Each row is a point on a tangle of strands that fork, close into loops and nearly touch. The rows are in no order.
Two points are linked if the straight distance between their rows is under 105. Some points are linked to none.
z_903: [-13  19 -12  14  18 -10 -22  32  26 -15 -18  34  -7  40   2 -13   2  -1
  -9   7  25  -9   3 -28 -34 -18  20   4  16   2   6  11  10 -14  21  22
  13 -17 -20 -26 -27  19  11  -8 -38  12 -21]
z_183: [ 23  -2   3 -18 -18  -1   5  -9  -4  15   2 -29  24 -38  29 -25 -26 -16
   0  16   4  -9  -1 -19 -13  -8   0  13 -32  23 -31   9 -15  15  20  14
 -17  12   0 -19 -22 -26  41  43   2  -2  -8]
z_240: [-35  -5   3 -11 -31  25  22   1 -22  13   3   7  15 -30  13  18  -1  -5
  48  11 -13 -29   9 -27  14 -11   6   7 -30 -26 -12  -9  15   7 -10 -33
 -22 -15 -18   0  -2  15   3  -1  46   3   0]
z_307: [  5 -12  27 -42 -12 -25  30  40  -1  -4  25  21  25 -20 -22 -16   8  -8
 -18  14   9  -1 -10 -17  17  27   0  -1  -4   2  -9  20  -4  21  37   5
   7  -4 -30  19 -12   9  -1   4 -36  13  26]
z_376: [-15  -6   6  11  29   3  12  18  -3 -13   8  29 -31  28 -36 -28  15  -2
 -10  -6  11  -8  -2   2 -27  11 -11 -11  16 -15 -25 -37   0  -2  19 -12
  20 -12 -14   2   9  57  16  -3 -11   2 -12]
z_446: [ 16 -20  13  15  -9 -20  -8 -24  -3  -4  -3  -7  16 -11 -15  21 -18  32
  -6  27 -25  30  35   8  16   9  -6  -9 -20  -2  -2   1 -16  14   5 -27
   7  -4 -22  -8  23  -8 -44 -14  15 -17  -5]
z_21: [  3  -6  15 -32 -36   4   8   5  -7  17   1  -4  36 -53  25 -18 -15 -24
  24   7   0 -19  -6 -31  20  -9 -13  27 -28   3  -7  20  12  12  24   5
 -24  13  10 -32 -31 -29  32  27   7   0  22]
z_532: [  9 -12  16 -32 -22   9  22  -8  -7  11  20 -22  -5 -17 -25  24 -16  11
 -15 -30 -13 -12  -8 -17  18  25   7  -4  -9  33  -6 -23 -29  18   4  -4
  -1  18   1  29  43 -25  -7 -20  10 -10  22]
z_366: [ -1  14 -15  15  28  -5  -8  21  36 -15 -10  21 -12  60  -1   6  28   0
   1  -1  26 -15 -14 -21 -29 -25  23 -19  31  16  20   0  11 -11   0   7
  22 -24  -9  -2   2  12   5 -13 -39  -4 -10]
z_132: [  6  20 -23  27  25  -3 -26  29  45   1   4 -14  -1  27 -11 -17  13   5
 -14  -9  20  25   2  -5  27 -22  -3  -5   2  -1 -31  16  -7 -25  -1  28
  23   6  -7 -16  -9  -9   9  12 -34  17 -33]
z_87: [-19  -5  17  -7  24  -5   4  45  -1 -33  18  36 -12   6 -31 -30  16 -13
  -9   0  20  -2  -2  25   6   3 -19  -2  30 -46  -7 -17   9  -6  15  -4
  21 -25 -14   5 -10  44   8  -7 -21  -6   2]
z_741: [  1  16  10 -25  23   5  -1  37  23   3  43  -5 -11 -11 -19 -17  23 -46
  -5 -32  11  -3 -38  14  45 -15  21  19  28 -27  -7   4   9   2   0   3
   9  14   3  57  -3 -25  18   2   6  -3  17]
z_701: [ 16   8   4  -1 -13   4  16 -12  -7  -8  -3   6   8  27  -1  11  -3   6
 -22 -10  -2   2  -7  15 -19  21 -17  -2  33  21  29  26   7  24 -21  -2
 -16 -17  30 -10  -4  -7 -17   7 -19 -16  -4]
z_119: [ 22 -14   5  13   2  -5   0 -15   4  -8  16 -31  11  15 -27  18  -4  27
 -29   3 -10  35  15  13  21  18 -10 -17  -4  17 -17  -9 -25  10  -5  -9
  -5  -1 -16  16  27  -7 -26  -2   1  -5  -3]
z_983: [ -5  -9  -4 -14   4  -4 -30  -7  13 -17 -12  28 -33  24  -3  46  14  24
 -22 -25  22   6 -30  -3   0  13   3 -13  38  16  36   1  22  -1 -14   3
  11  -9   0   7  19 -14 -21 -50 -29  -2  17]
z_873: [  2  -2  18  20  -2  -9 -11  -5  -5 -21  11  13  15  -1 -26   9  15  23
  10  19 -17  14  21  10  23  14 -12  -7 -16 -40  -2  14 -11   5   8 -23
   0 -17 -15   2   7  25 -32 -13   2 -25  15]
z_233: [ -6 -45  24 -57 -40   8  26  -4 -27  -5   6  30   4 -38   7  -6 -25 -11
  -5 -12  -2 -21 -15 -27  15  17 -15  17  -6  13  24  -7   6  13  25  -3
 -18   7  -3 -28 -10 -15  10  -9   1  14  38]
z_752: [  7 -17  19  -8  -3  -3  31   8 -26  -1  17  -4   7 -16   0 -30  -6 -12
  -2  24   6  -9  14  25 -15  14  -7  -5 -21 -16 -23  -7 -26   8  22  -5
 -10 -16   2  18 -19  36  23  41  -2 -14   3]
z_295: [  3 -26  16  -7 -15  -8  25 -15 -39   5 -11   4   8 -21  13 -16 -20   7
   5  29  -8 -13  23   0 -33  16 -11   4 -22  -1 -27  -9 -10  11  28  -9
 -15  -6   2 -18 -24  36  22  30  18  -3  -6]
z_819: [-22   7  -8  15  -1  -2  -2  -6 -10  12 -46   4  -9 -20  15  -4 -13  23
  22  12 -12  10  24 -18 -20 -11   0  12 -17 -22 -25 -25  14 -14  16   0
 -12   1  -8 -39   0  48   3 -14  42  26 -18]
z_358: [ -1   5  13   8   0   8   6  -1 -18 -31  15  43   0  13 -27   2  17   1
 -12 -17  -9  -3   0  21 -16  19 -31  -3  44 -15  41  24  15  21 -18 -17
  11 -28  13  -4  -3  10 -26 -16 -20 -23  12]
z_283: [ 12  43 -17  57  18   3  -3  -6  27  -2 -31 -12 -21  43  -5  -7   6  22
  13  16 -23  23  42   0 -13 -36  -1   6  15 -37  29  43   4 -24  -6  28
  15  -9  16 -11   7  14 -12  -4 -10 -19 -12]
z_577: [-15  -3   7 -23  -2  -2  31  18  10   2  16  22  -1  11 -25  -1  17  -4
   2 -11  -8 -43 -16 -47 -30   7   8  -7  -8  31 -11 -19  -9  28  15 -12
  11  -1 -29  24  25  12  19  -3  -5  11  10]
z_506: [ -6  -8 -11  -9   4  17  17 -22   2   3  20  -4 -40  13   9  -8   6 -28
   2 -27  -4 -21 -33  12 -23   1  18  11  -7  17  -8 -33 -18   8 -16  -4
  -2  -2  12  29  19 -11  28   6  11  -5  -2]
z_264: [  6  42 -19  40   9  15 -21   9  36   0  -5 -34   8  33   4   4  15   7
   7   6 -23   8  23   9  15 -34   2  -1  13 -21  19  46   8  -9 -14   5
   2 -15  14  -3  -8 -19  -7   0 -15 -24 -14]
z_843: [  1  -3  14 -57 -27  -2  16   9   9   1  12   2 -26 -16 -20  -1 -24 -10
  -4 -42   0 -24 -30 -18  23  26  18  12   4  15  10 -12  -5  -1  17  10
   2  32  -3  38  14 -43   1 -31   4 -10  25]
z_484: [-16   4   2  12 -14   5 -10   8  12  -5 -24  20  12  -6   0  16   9  16
  16  -4  -9  -4   0 -41   2  -6 -12   1   3   2   2   3   5   9  20   3
  -2  -6 -17 -50  -1  10  -7 -21  -7  13   4]
z_559: [ 16 -21   5   7  -1 -11   2 -19   2 -14  -7   2 -10   8 -17  30   3  36
 -33 -10   1  24 -12  -7  -8  25 -13 -23  10  44  -7 -19 -24  15   7   4
   5  -5 -13 -14  39   7 -21 -19 -18   6   2]
z_978: [ -2   0   2  21  33   5 -21  20   0  -6  31 -31  -2  -6 -18 -32   7 -12
 -12  -2  23  38   9  46  50 -17 -34  -4   0 -35 -47   1 -11 -46 -16  12
  21  11  -2  14  -7   0  -1  26   9  18 -13]
z_331: [ 16 -10  -8  41  15   9  -1 -31 -41 -17 -15 -10 -27  -3  18   1 -18   6
 -22   2   5  48  -1  68  -8   0 -28  -5  28 -24  -7 -18   0 -21 -26  14
  -7   2  20 -12 -22  16 -20  12  18  11  -5]
z_621: [  3  37 -29  45  30   6   3   1   2  -8 -37 -10 -36  40   9   0  12  15
  17   3   6  21   7  19 -26 -42  15 -19  35 -16  20  17   1 -32  -7  22
  22 -11  28 -15   1  36  -8 -10 -23   4 -11]
z_742: [ 10 -18   2  -2   5 -36 -12   2 -15  16 -26  -2  21 -14  -6 -36 -31  35
  24  30 -12  30  58 -26  -1  -5   4  31 -41 -34 -16  23   8 -26  16  -1
  -5  15 -12 -20 -15  56 -12  21  18 -14 -28]
z_733: [ -8  20 -17  20  23   3   1  -4  14   3 -28   4  -9  39  15  25  48  -4
  30 -10   9 -19 -20  -2 -30 -25  32 -27  16  24  35  11  10 -15 -11   9
  15 -23  27   9  14   1   3 -16 -23  -3  -1]
z_914: [  4   2 -17  42  23   4 -29  -5 -15   7 -22 -26 -36  14  23 -26 -12   6
  -5   0  17  42  11  23  10  -3 -12   1 -11  -9 -37  -6  -5 -39  -3  20
  12  15   7 -20 -13  21  -3   6   1  34 -34]
z_476: [ -9  -4   5 -27 -10   8 -38   7  20   1 -10   5 -15  -5  -4  44  -5  13
  -8 -35  17  -2 -32 -21  33  11   1  -5  19  22  25  -7  13  -2   2   8
   0   9  -2  -6  24 -28 -19 -50 -13  -4  18]
z_646: [  1   1 -29  35  17   5 -16 -28   4   8 -17 -28 -19  18  23  29   5  10
  -4   6   1  20  -2  26   1  -9  16 -20  -2  17  -6 -17 -13  -9 -23   1
  -1  -2   2   5  19  -8 -15  -3  20   9 -11]
z_259: [  9   6 -21 -26   6  10   4 -11  19   6  24 -19 -22  24  -4   1  10 -17
  -8 -29  11  -4 -39   4  12   2  29   2  17  20   6 -19  -8  -3 -22  13
 -12  11   6  26  10 -24  18  13  -9  -2  -3]
z_226: [  7   2  17 -38 -18   1 -22  19  16  -2  -3  -5  19 -25  -4  20 -26   7
 -16 -18  10   5 -11 -15  55  21 -12   6  12  18  15  12  12  -1  21  17
 -15  24   3 -11   0 -46 -22 -31 -24   0  14]
z_329: [ 39  -6  -9   7  -4   6  10 -29 -22  18  14 -40  11  -3  33 -33 -28  -8
  -7  29  14  14  12  14 -18  -4  -8   5 -17   7 -32   3 -10  -4 -10  13
 -13   9   1  -4 -29 -17  29  59   4  -4 -26]
z_18: [ 14  33 -26  11  -4  22 -18  -8  18  20  -4 -43  16  20  21   3   3  -5
   1   0  -2   2  -6  13  11 -21  16   3  18   4  19  45   9   2 -34  19
 -28 -10  28  -9 -20 -29   6  29 -16 -14 -16]
z_410: [ 11  -2  -8 -34  -8 -12  26   4 -10  -8   9  30  -4  47  -2  -6  -8  -6
 -41 -10  26  -7  -5   0 -40   0  10  -5  47  39  33  12   9  23 -30   9
 -16 -16  13  -4  -8  -4  -9   6 -28 -10 -18]
z_760: [-20  30 -16  28   2  -7   8 -15  -7  -1 -51  16  12   8  31  34  46   7
  52  15 -10 -15   4  -8 -43  -8  30 -21 -12  21  43  11  15  -7 -24  -1
  16 -12  25  -5  22  -4  -5 -28   5   5  11]
z_19: [ -2 -34  10 -14 -22 -15   3   6  -9  19   7 -10  21 -44 -11  16 -23  14
   2  36 -21   9  31   3  28   8   3 -11 -38 -17 -18  -8 -27   5  12 -34
   2  -3 -35  -6  21   4 -33   4  24  -9   7]
z_753: [  4 -26  17  21   8   6 -12 -43 -38 -20  -2   6  -9 -24   7  19 -14   0
 -19   7  -9  27   3  52  -6  21 -16  -8  -2 -23   3 -13  -6  -2  -1  -8
  -6 -14  15  12  -9   8 -23  -2  28  -9   8]
z_188: [  9  11  -2 -44 -10  17 -21  -2  22  15   4 -19  -3 -34   8  12 -23  -1
  -6 -37  14   0 -20   3  56  16  16  15   1  16  13  11   4 -19   5  35
 -34  39  23  -5 -10 -64  -9 -12  -1 -11   5]
z_57: [ 13  25 -21  12  29   8   9  32  24  -2  29 -29   3  31  -8 -24  16 -15
  -7   0  23   3 -14   8  17 -31   8   2  27  -1 -25  -9  -1 -11 -27  17
  13  10  -7   0  -7  -4  28  40 -20  15 -31]
z_818: [-16   7 -20  -3  -4 -11   7  -4 -31 -16 -53  60 -19  -5  24   9   6   9
  -4   5  26  -7  -6 -18 -55   3   5 -12  18  36  31  -3   8  21  16   2
  -3 -10  13 -52 -13  24  -6  -5   0  30   4]
z_749: [-16 -34   2 -12 -11   2   8  21  10  14  -3   5  -8 -36  -6 -14 -20 -13
 -33  -3   8  -3 -19 -30  -5  -9 -16  -1 -13   3 -45 -29 -16   1  36  13
  -1   9 -26 -31  30  -2  11   0 -10  41   2]
z_638: [-20  20 -15  35  -7  -4   5 -27 -27 -14 -23  30   3 -13  -7  21  12  31
  38  21 -30   5  40  10 -31  21   4   9  -1 -39  38   7  37   2 -16 -32
  18 -13   9   1  -8  23 -32 -28  31 -10   8]
z_897: [ -3   9 -18  33  12  -6 -20 -13 -19   6 -53  -8 -30  -8  30  -7 -19  11
   7   8   4  26   8   8 -16  -3   2   0 -13  -5 -23 -15  -9 -13  18  16
   2  13   8 -37  -4  37   0  -7  16  30 -18]
z_262: [-10   7 -25  40  28  16 -42  -1  18  12 -10 -36 -31  15  14  -1  12   3
  -5   1   7  32  11  32  27 -23   1 -12 -10  -2 -29  -7  -9 -37 -19   6
  10  13  -8   3   0 -10  -5   2  18  21 -20]
z_190: [ -5  29   5  -1  -5   8   0  -2  14   0  16 -13  23  19   2   6  14  -9
  22  -8 -21 -30   2 -16   3   1  12   4  -8  19  12   4  -6  30 -10 -16
  -4   0   5  27   2 -13   7   1   1 -12   2]
z_431: [  2  21   3  35  17   4  -6  -1   1 -12  -6  -8  -1  25   1 -16   1  -2
   8   6  -7   3  23  19 -11  -5  -4   0   4 -22  -7  -7  -3   1  -3  -1
   8 -11   7   0 -11  30   9   8   1 -12 -24]
z_732: [ -6   6  13 -13 -27   2  18  -4  -3  16 -15  13  23   8   8  34  16  -6
  32 -19   5 -38  -6 -55 -23  -5  26 -11  -9  60  42  -6  -2   0 -19   4
   1   8   7 -21  42  -5  -4 -20   2   8  14]
z_124: [ 15  36  -7  35  26  -3 -16  17   4   1  -5 -25   3  34   0 -40 -10  -4
   9   6   7   2  26  -3 -25 -27   7  12  -3 -13 -22   1  -2 -27  -1  19
  11   5   6 -15 -23  46  20  23 -12   5 -42]
z_293: [  8  -5 -12 -58 -12  -9  14  -3  20  -1  17  -4 -33  16 -14  -1 -17  -3
 -31 -40  24   2 -36   0  21  23  40   7  23   8  11 -20   1 -22 -12  28
 -14  32  -4  37   1 -42   6 -13  -6 -10  11]
z_789: [  1  35 -11   4  26  12 -10  37  38   8  32 -30   3  10  -8 -14  29 -28
   3 -16   8  -5 -12   8  37 -24   8   4  15 -10 -25   4  -1   4 -11   0
   9   8   0  34   1 -21  29  18  -1   1  -4]
z_783: [  7  -3   2   7 -17 -13  22 -25 -52  -5 -31  27   1 -11  21  -7 -10  18
  -6  19  -2  -8  24  -5 -61  14 -23  -1  -3  24   3  -1   1  27  18 -10
 -23   0  22 -33 -26  34   5  23  21  -6  -3]
z_974: [  9  -3 -36  20  19  -2   5 -34  -4  16   9 -30  -6  25  11  16  -3  -2
   3  21  -9  12  13  38 -13  -6  30 -13   3  18  20 -29   9 -10 -48 -20
  12   0   0  21   8 -22 -19  27  29  -6 -32]
z_342: [ 11 -14  11  14  10  -3  -3   2  -2   1  24 -29   7 -11  -9 -26  -7  -8
 -15   8  12  35   7  32  29   7 -22  -9 -21 -11 -44  -3 -20 -16   4  12
  -1   2  -5  10  -7  -4   3  31  -5  18 -11]
z_219: [-16   0  23 -39  -3   0 -12  29   0 -22  35  38  -5   7 -26  -1  19 -27
  -6 -27   9 -21 -32  -1  28  14   4   4  25 -28  26   6  16   8   3 -18
  20   0 -15  55  -3  -3   0 -30  -7  -5  38]
z_509: [-23  -7 -20   6   3  14   3   5  24  33   6 -34 -19 -31   5 -26   4 -23
  -4   8  -7 -29   0 -16  -8 -33   4  -2 -38  -7 -47 -32 -20   5   6  -8
  -3  20 -31  23  50 -22  10   0  25  19  -6]
z_80: [ -7  22  -6  14 -13   3  23   2   0   6 -24  28  42  17  13  37  47   6
  54  -3 -16 -39   5 -50 -33 -15  16 -12 -18  33  40   6  17  -6 -28  -4
   8   4  -6 -28  27   3  -6 -28  12   7  13]
z_596: [  1  -8  -2  12  31  19 -22  16   7 -19  30 -12   1  -3 -21  -4   9 -12
 -24 -13   6  26 -18  44  42 -22 -21  -4  34 -32 -12  -7   0 -29 -21  16
   7   1   9  10 -15 -12   1   8  -2   5  -2]
z_642: [ -8 -14  11 -40 -41   9   6  -9 -18   0   2  26  -8 -12   1  11 -16 -10
  13 -32  -7 -29 -19 -20   7  28   1  18   1  25  35  -6  -2  17   7  -1
  -4  14   5  -8   3 -26   1 -24   1  -1  17]
z_824: [ -8   4  -5   1 -11   3 -19  -1  14 -36  -2  44  -9  31  -8  16  19  18
 -16 -12  -2  -1   0 -10  -7  19 -13  -4  44  -6  53  34  37  13  -8  -2
  21 -17 -15 -10   2  -7 -22 -49 -40 -11  22]
z_59: [ -1  -2  15  -5  -6 -18 -15  25  26 -23  -3  29  28   8  -4 -24  -7   4
 -17  13  15  12   5  -9   9   9 -27   8  16 -20  10  39  22   1  23  13
   9 -14  -8 -24 -36  -5  -4  -4 -47   5  -1]
z_360: [ 18  -4 -15  -9 -13  11  -5 -27  -6  16 -13 -33  -8 -19  40   0 -15 -12
   1   5  15   3 -14 -12  -4 -12  19   6 -23  38 -16   0 -21   9   0  21
 -29   3  11 -33   4 -32  21  22   9   6 -16]
z_865: [ -3  14 -29  42  42  18 -11  18   7  -8 -10 -10 -47  43   5  -2  22   4
  -1 -10  20  13 -13  19  -3 -34   4 -15  39 -11  -4 -19   5 -35 -15  19
  24  -5  10  -6   7  31   9  -7 -17  11 -18]
z_174: [  9 -27   9 -11 -18 -30   3  13 -13  19 -11   0  24 -37  -5  -5 -26  29
  17  50 -10  22  39 -10  21   3  -6   3 -48 -31 -16  13 -11 -14  16 -27
  -1   1 -31 -19  -4  31 -27  25  20 -24 -11]
z_684: [ 14   3   4  17  16 -26 -18   2 -13  14  -9 -19  18   1   0 -47 -28   6
  12  22   1  16  43 -13 -21  -7  -2  26 -35 -22 -38  14   2 -27  19   7
   2  17  -3 -17 -27  56  18  35   5   0 -34]
z_285: [ 14 -19 -12  10   7  -2  21 -20 -11   4  -2  -5 -22  22   2  18  -6  11
 -24   2  13   7 -14 -10 -31   6  11 -25  -5  58 -23 -26 -36   6   2   9
  -5   0 -12  -6  30  10  -3   7  -8  20 -15]
z_388: [-11  -4   1   6  17  22 -34   6  11 -19   9   9  -9   4  -6  16  11 -10
 -18 -27  -2  11 -27  28  19  -5 -11   2  37 -23  18   1  12  -5  -8   7
   2 -14  13   8 -14 -11  -3 -15 -12  -9   5]
z_26: [-12  -6  -6  41  42  -3 -33 -14  20   1 -11   3 -31  13  -5  46  33  18
   2  -4 -14   4  -6  10 -11 -11  -3 -24 -11  -8   3 -28   5 -21 -17 -24
  30  -1  -5  25  42  -3 -11 -43  36  -4  17]
z_110: [-10   5  11 -11  10 -26  -7  42  24 -26   3  37  19  17  -6 -33  -6  -8
 -33  13  28   7  12 -10 -12  -1  -4   5  11 -20 -22  13  13  -7  24  16
  17  -6 -31  -6 -32  13  19   0 -41  19 -15]
z_588: [  6  18  -7  12   2  -4 -43  16  39  11  -8 -26  17  -6   2  -2   6  16
  -7  -3   4  25   9   0  37 -20 -14   0 -16   9 -26  34 -13  -8  11  18
   2  12   2 -32  -5 -30   0  -3 -16  12 -17]
z_221: [-26  10  -6   1 -23   7  24  -4 -14  20 -27  11  15 -21  19  14 -14  14
  43  22 -17  -9  34 -33 -26 -15  14   8 -19 -11  -3 -28  32  -8  -5 -24
  -8  -9 -12 -27  -5  32  -3   6  55  11 -22]
z_923: [-27 -10   0  18  18  15 -42   0  31  19 -11  -9 -24 -16  -3  36  15   3
   1  -9 -16  -3  -8   0  16 -21 -11 -14 -17  -5 -17 -21  -5  -5  -2 -14
   5   9 -16   8  40 -10 -15 -44  36   5  19]
z_333: [-11 -18  24  -7 -32   6   2 -38 -56 -15  14  34  15 -24  -7  28   5   1
   7  -6 -25 -17  -1  17  -4  33 -10   4 -11  -4  32  14  -3  19 -15 -36
 -14  -8  22  12  -1   3 -19 -20  17 -19  29]
z_709: [ -4  29 -16  36  16 -14   9 -29 -17 -16 -32  19 -20  11  -7   2   7  30
  16  12 -21  26  46  25 -52  15   1   0  10 -29  26 -14  22  -5 -11 -14
  28 -10  23  -1   9  45 -24 -27  18  -8   4]
z_602: [-37  25 -13  27  -9  13  -6 -22 -21  -4 -27  18   2  -9  26  18  14   3
  47   6 -25 -25  17  10 -25   8   4  11  -8 -25  25  -1  35  11  -9 -19
  -3 -12  21  -4 -31  19   3  -9  34  -5   0]
z_120: [  9 -27  17 -47 -14 -12  41  19 -19  -6  27  26  13  -8 -11 -26  -9  -8
 -23   3   1 -23   1 -16 -26  26  -3  -3   2  30 -10   8 -24  36  29  -1
  -2  -8 -13  13 -24   9  13  20 -21   5  16]
z_424: [ -5 -36  27 -16 -14  15  -7 -36 -33 -11  13  10  -5 -39   3  22 -13  -9
  -7 -12 -21   0 -17  22  12  23 -11   4 -18  -6   6  -9 -18   9  10 -10
 -16  -7  18  14   0 -12 -12 -15  22 -10  27]
z_956: [-15   5   1 -23 -29   2  14  10 -23   9  18   0  24 -29   6  10   6 -13
  39  30 -17 -33   8  -4  27   7  16  10 -46 -31  -5  13   0  12  -1 -33
 -18 -10 -17  23 -16   9  -6  16  24 -18  17]
z_856: [ -2  19 -11  14  11  -3   0 -15  14  12   5 -17  15  28  20  15  10  -9
  23  16 -24 -19  17  14 -18  -7  33  -1 -11  18  26 -15   8   3 -30 -22
   6 -12   9  30  12 -20   0  11  17 -20 -19]
z_908: [-24 -14 -15   7  13  27 -28  -9  25  20   8 -27 -36 -25   3  -2  10 -25
  -5 -14  -6 -14 -27   8   7 -23  -1   3 -26 -11 -30 -23 -13   0  -1  -8
 -10  15  -9  29  38 -34   5 -22  33   3   8]
z_205: [ -2 -11  21 -31 -38   8 -14  21   5   7  -3  11  38 -40  -9  16 -11  -4
  -1  -7   3   6   1 -34  57   5 -26   4  -2  -7   4  13  12   1  25  -6
 -10  10 -11 -49  -5 -16 -16 -26 -15  15  31]
z_757: [  3   4   9 -39   6 -12  22  30  28   4  30   8 -14  25 -24  -5  17 -11
 -15 -26   5 -27 -27 -26  -2  13  16  -3  18  26   0 -13   3  27   6 -12
  19   8 -15  58  19  -7  17  -5 -15   4  14]
z_200: [  3 -24  11  -4   5  -6  21   5 -12  12  22 -14  -1 -43   4 -41 -14 -20
  -9  21  13   6  -4  22   7  13 -20  -3 -40 -20 -50  -2 -25 -12  31  11
  -1  -2  -1   9 -11   7  24  31  -9  16   0]
z_825: [ -3   7   4  43  23  -3 -27   4  19 -12  -1  -5  -7  16 -22  -9  16  19
   7   2 -15  24  33  11  22  -5 -10  -3  -8 -43 -13   3  -9 -13  10  -6
  17  -5 -13   4   9  21 -15 -14   7 -16  -4]
z_968: [ 31 -17  15 -37 -17   0  30 -15 -13   3  26 -32  11 -17 -10   3 -21   6
 -18 -18 -12   3  -3   8  19  31   6   3  -6  24  -8  -4 -26  13   6  12
 -21  10  12  29   3 -28   2  15  -5  -9  12]
z_847: [ 30  16 -11  34  -9 -19 -22 -13  14  14 -33 -31  27   5  26  -4 -20  22
  -2  32  -6  16  29 -12 -11 -20  -1   6 -18  14  -2  45 -11   4  -3   9
 -13   6   3 -32  -8 -13  -6  27   4 -10 -27]
z_380: [ -1 -13  28 -43 -31 -15  22  38  -1   5  16  18  44 -47 -20   4  -5   2
  -4  11  10   1  -5 -41  42  14 -16   1 -13  -3 -10  18   7   7  36   0
  -3   7 -33 -23  -5   1  -7  -5 -30  24  31]
z_774: [-24   1  18 -18   9   2 -16  40  19 -29  20  28   5   8  -8 -13  15 -30
  -8 -11  13  -3 -18  16  24  -4  -6   8  35 -42  12   9  27   3   4   1
  23 -18 -10  26 -26  -6  12 -20 -24  -2  15]
z_965: [  8  18  17 -37   5  -2  15  30  14 -10  45   6  -6  22 -35  -3  18 -21
  -1 -36   7 -27 -33  -2  24  -4  16  16  49  -6  24  -6   7  13 -19 -14
  18  10   8  62   8 -14  15   0   3 -17  17]
z_328: [  4 -15  -7  -3  16  -3  26 -15  11  21   2 -10 -24  29   3  18  20  -9
   2  -8   9 -26 -29 -15 -33  -7  21 -24 -19  50 -15 -35 -20  -2 -17  -2
   5   0   2  28  52  -6  17  -3   3  11  -2]
z_589: [ -5  17  13 -18 -13  11 -13  -2  -2   9  24 -20  18 -23   8  -1   2 -28
  28  -4 -20 -20  -2   8  28   2  12  14 -23 -16  -6  13 -11  22   2 -13
 -14   5   6  33  -9 -29   7   5  16 -16  13]
z_860: [ 10  -7   8 -18  -6 -11  26 -19  -6  20 -15   0  -8  12   0  34  21   7
  16 -18  13 -21 -21 -23 -32   8  31 -19 -12  75  21 -20 -19  -7 -28   5
  -3   5  22  15  54 -16   5 -21  -4  -2   3]
z_508: [ -9  -3 -18  23  32  22   6  13   4  -2  10  -2 -49  35   1 -22   5 -25
 -12  -7  23  -7 -26  11 -24 -11   0 -13  16  -1 -34 -47  -3 -15   2   4
  14   2  -4   9  13  25  21   6  -8  16 -20]
z_815: [-27  28  -9  16  -5  26 -30 -27  -4   6 -13   3 -10  -1  39  20  17 -20
  37 -17 -20 -27 -16  12  -9 -11  18  12  -4  -6  31   7  10  11 -17  -2
  -6 -14  33   6 -18 -19  12  -8  21  -9   2]
z_677: [  8  -4   1 -34   0  -9  23  13   3 -10  17  25  -1  27  -3 -15  -9 -14
 -29  -3  16 -14 -10 -12 -35   9  12   0  18  35   2  -4 -15  28  10   6
  -5  -3 -10   3 -21  -3  15  19 -29   4 -15]
z_929: [ 12 -23  24  -9  -6 -16  -6   3   8 -10   2  17  30 -17  10 -16 -25  -2
 -22  15  15  21  -6  19  17  17 -44   5  18  -6  24  40  26  -3  21   3
 -14 -11  21 -16 -32 -18  -3   4 -37   0  17]
z_378: [ 12   2  -9 -40   9  -8  19   8   9   6  37 -29  28  -5 -20 -26 -15 -18
 -23  -6  14   4 -28  37  39  -7   2  20  47 -18  22   9  29 -14 -43  47
 -19  32   9  -7 -26 -38   8  37 -23   0  10]
z_916: [ 18   9   0  30  -5 -26 -11  -7   5   6 -38   1  26  -1   1 -11 -28  39
  18  30 -22  15  51 -39 -13 -17  -5  26 -23 -20  -4  40   2  -4  10   8
  -4  14  -8 -37 -14  20 -15  15  14 -17 -15]
z_29: [  1 -20  13 -42 -51  20  35   8 -29   3   6  17  31 -35   8   0 -10 -10
  29  -3  -1 -30  -5 -46  17  -5 -13  14 -15   4   8  15   8  17  13 -16
 -28   5  -9 -29 -23   5  18  16  14  13  18]
z_937: [ 32  -4   9 -27  -3   3  22  -6   2   2  31 -28  29  -9 -14 -13 -18 -10
 -20 -10   5  17 -16  33  30  11 -13   4  27  -2   7  14   3   1 -19  19
 -31  12  19  18 -20 -25  -1  30 -19 -11  11]
z_341: [-14  -1 -11  41  28 -20  -5 -23  -6  -7 -21  13 -26   2 -10  20   8  24
   7  16 -22  22  25  21 -28  15   6 -10  -8 -15   8 -39   9 -12  -7 -25
  35  -6  -7  15  30  27 -23 -31  33  -1   0]
z_232: [-26  -9  -4 -10  -4  12  27  10   6  17  16  -8  -9 -22 -12 -20   8 -20
   5   0 -16 -42 -15 -32  -9  -8  11   0 -28  -9 -40 -24 -17  26  20 -10
  -3   3 -18  29  31   2  24   6  10  16   7]
z_425: [ -6 -10  16   5 -29  -8  27 -31 -51 -10  -6  30   8 -10   5  11   2  16
   2   9 -18 -11  22  11 -36  32 -23   2  -9  12  23  11   2  37  -7 -27
 -13 -13  21 -10 -10  16  -8   5  13 -15   8]
z_492: [ 33  -6 -12  24  -1 -11  -9 -21  -8  19  -8 -40  16   2  23 -20 -36   8
  -4  38  -4  32  29  24  -4  -2  -6   0  -9  -2  -8  13   3  -7 -20  -6
   2   6  -8  -2 -24  -9  -7  46  14 -15 -38]
z_362: [ 21 -31  25  -6 -26  -4   1 -27 -24  -2 -16   7  24 -36  23  -1 -29   2
  -4  15  -4   6 -12  13  10  17 -45   8   0  13  26  24  15  11  26  -7
 -34  -4  31 -26 -28 -15   5  11  -5  -9  31]

A fork is a point with three links, a tip a point with one. Leave the first point through the second and follow the links. Name the first fork or tip that comes.
z_978, z_342 => z_331
z_328, z_860 => z_362
z_602, z_638 => z_965
z_753, z_424 => z_774
z_983, z_824 => z_226
z_362, z_929 => z_328
z_965, z_757 => z_815

A piece is all that can be reached along the links. How many separate loops has the piece of each point below (a circle has one, a figure eight two, a Y none), and how many tips (points with one link)?
z_59 => loops 2, tips 3
z_87 => loops 0, tips 4
z_677 => loops 1, tips 1
z_956 => loops 1, tips 0

A tip is a point with one link. Name the tips that can be reached along the links from each point below, in the order of the rows.
z_843 => z_360, z_378, z_362
z_376 => z_331, z_18, z_588, z_815
z_120 => z_188
